A landscape with many peaks, sampled at points; each row gives a point and its height.
From any point a climber takes the steepest step (rise divided by distance) to one of its 6 nearest points. It stops when none of these is higher. Distance is the straight distance between rows; heights are no part of it.
reral: [116 119 149 112 111 112 159 141]  height 509
nuba: [167 119 133 197  96 168 124 101]  height 488
zital: [109 125 128  74 163  89 112 151]  height 544
vodas: [164 170 163 153  93 193  50 112]  height 27
teb: [119  82 137 114 113  93 179 139]  height 429
Tuma: [ 73 119  75  83 154 107  96 155]  height 614
Dile: [ 60 116  72  88 144 116  98 153]  height 468
Gako: [125  71 119 126 130  79 182 128]  height 370
vimiz: [180 118 122 163 147 112 171  79]  height 229
vuvig: [124 155 133 106 145 117 106 148]  height 285
kana: [119 167  97 124 149 143  83 140]  height 114
mulu: [130  98 123 144 117 114 177 131]  height 377
kuf: [135 181 136 136 139 163  75 130]  height 629
Nizu: [137 173 144 127 132 155  92 131]  height 262
bamis: [163 121 136 187  83 176 118 106]  height 645
Dulu: [145 102 115 153 127 107 173 115]  height 338
sobo: [130 173 116 131 144 157  77 136]  height 282
kurir: [150 130 141 179  95 175 129 114]  height 454
seg: [103  94 159  74 133  82 156 145]  height 287
Lizo: [121 149 158 104 125 118 128 145]  height 334
Tifa: [ 28 135  87  92 124 119  94 150]  height 294
lege: [101 137  83  89 158 108  96 150]  height 372
motu: [127 153 155 123 117 143 126 137]  height 258
foz: [147 137 156 167  90 180 121 117]  height 505
sir: [ 65 146  70 111 130 138  94 147]  height 127
Kebaz: [136 113 129 153 109 134 169 123]  height 319
Maz: [114 132 144  84 147  95 125 146]  height 390
rinup: [162 117 114 175 134 134 157  98]  height 337
vop: [149 115 126 176 107 161 146 113]  height 388
divet: [108 119 153  84 133  90 145 146]  height 392
fulef: [175 114 121 153 149 103 175  82]  height 149
rebol: [126 167 125 110 149 128  96 145]  height 195
tilob: [107  97 147  88 120  90 162 142]  height 399
vake: [150 175 156 144 107 187  56 117]  height 132
Sif: [102 121  96  79 167  87 103 146]  height 360
zepe: [142 167 163 139 112 181  89 121]  height 89
zukug: [120  98 139 114 114 102 173 141]  height 458
Pifef: [155 101 110 163 132 108 171 109]  height 308
fesif: [125 121 141 134 103 134 164 139]  height 412
mazi: [113 143 111  90 157 107 104 147]  height 339
Vup: [155 172 161 152  94 184  58 114]  height 65
pefil: [ 95 160  75 121 143 155  83 143]  height 72
gogu: [114 144 139  89 149  98 115 147]  height 380
kam: [106 111 129  63 170  80 121 151]  height 340
tibo: [ 78 134  72  96 147 118 100 150]  height 393
Neb: [147 102 122 162 123 129 165 116]  height 280
Ruvog: [135 159 158 134 108 161 113 129]  height 232
Vil: [ 98  67 157  78 136  79 166 144]  height 81
Fuluk: [100 152  77 107 150 123  93 147]  height 595
somed: [115 141 148  92 134 103 131 145]  height 387
Pumi: [136 138 157 152  94 154 139 132]  height 577
gopof: [ 94  87 158  71 142  84 156 146]  height 164
sor: [142 180 143 147 126 183  58 120]  height 246
kag: [100  49 148  82 137  78 181 145]  height 55
Tinit: [115 116 155  94 120 105 157 144]  height 464
bapuf: [151 156 161 163  81 189  91 117]  height 216
vubiz: [150  95 113 152 136  91 178 110]  height 513
sas: [115  65 135 111 120  84 180 136]  height 375
Zumad: [140 120 142 164 100 150 155 124]  height 367
Sapor: [162 115 125 188 116 154 143 104]  height 408
tibap: [172 115 123 193 118 156 138  90]  height 409
rin: [194 124 129 179 136 144 143  63]  height 328
Repu: [146 107 118 158 125 119 170 118]  height 292
Degis: [129 176 121 123 145 145  92 138]  height 202
zul: [ 88 155  70 113 138 144  89 145]  height 138
giki: [191 130 132 171 142 128 157  65]  height 288
degak: [184 122 125 178 143 132 154  75]  height 326

For each start below, name the point where the climber stops.
rebol | zital
degak | bamis
gopof | reral
Lizo | reral
Sapor | bamis
Kebaz | Pumi
sas | reral
somed | reral
rin | bamis
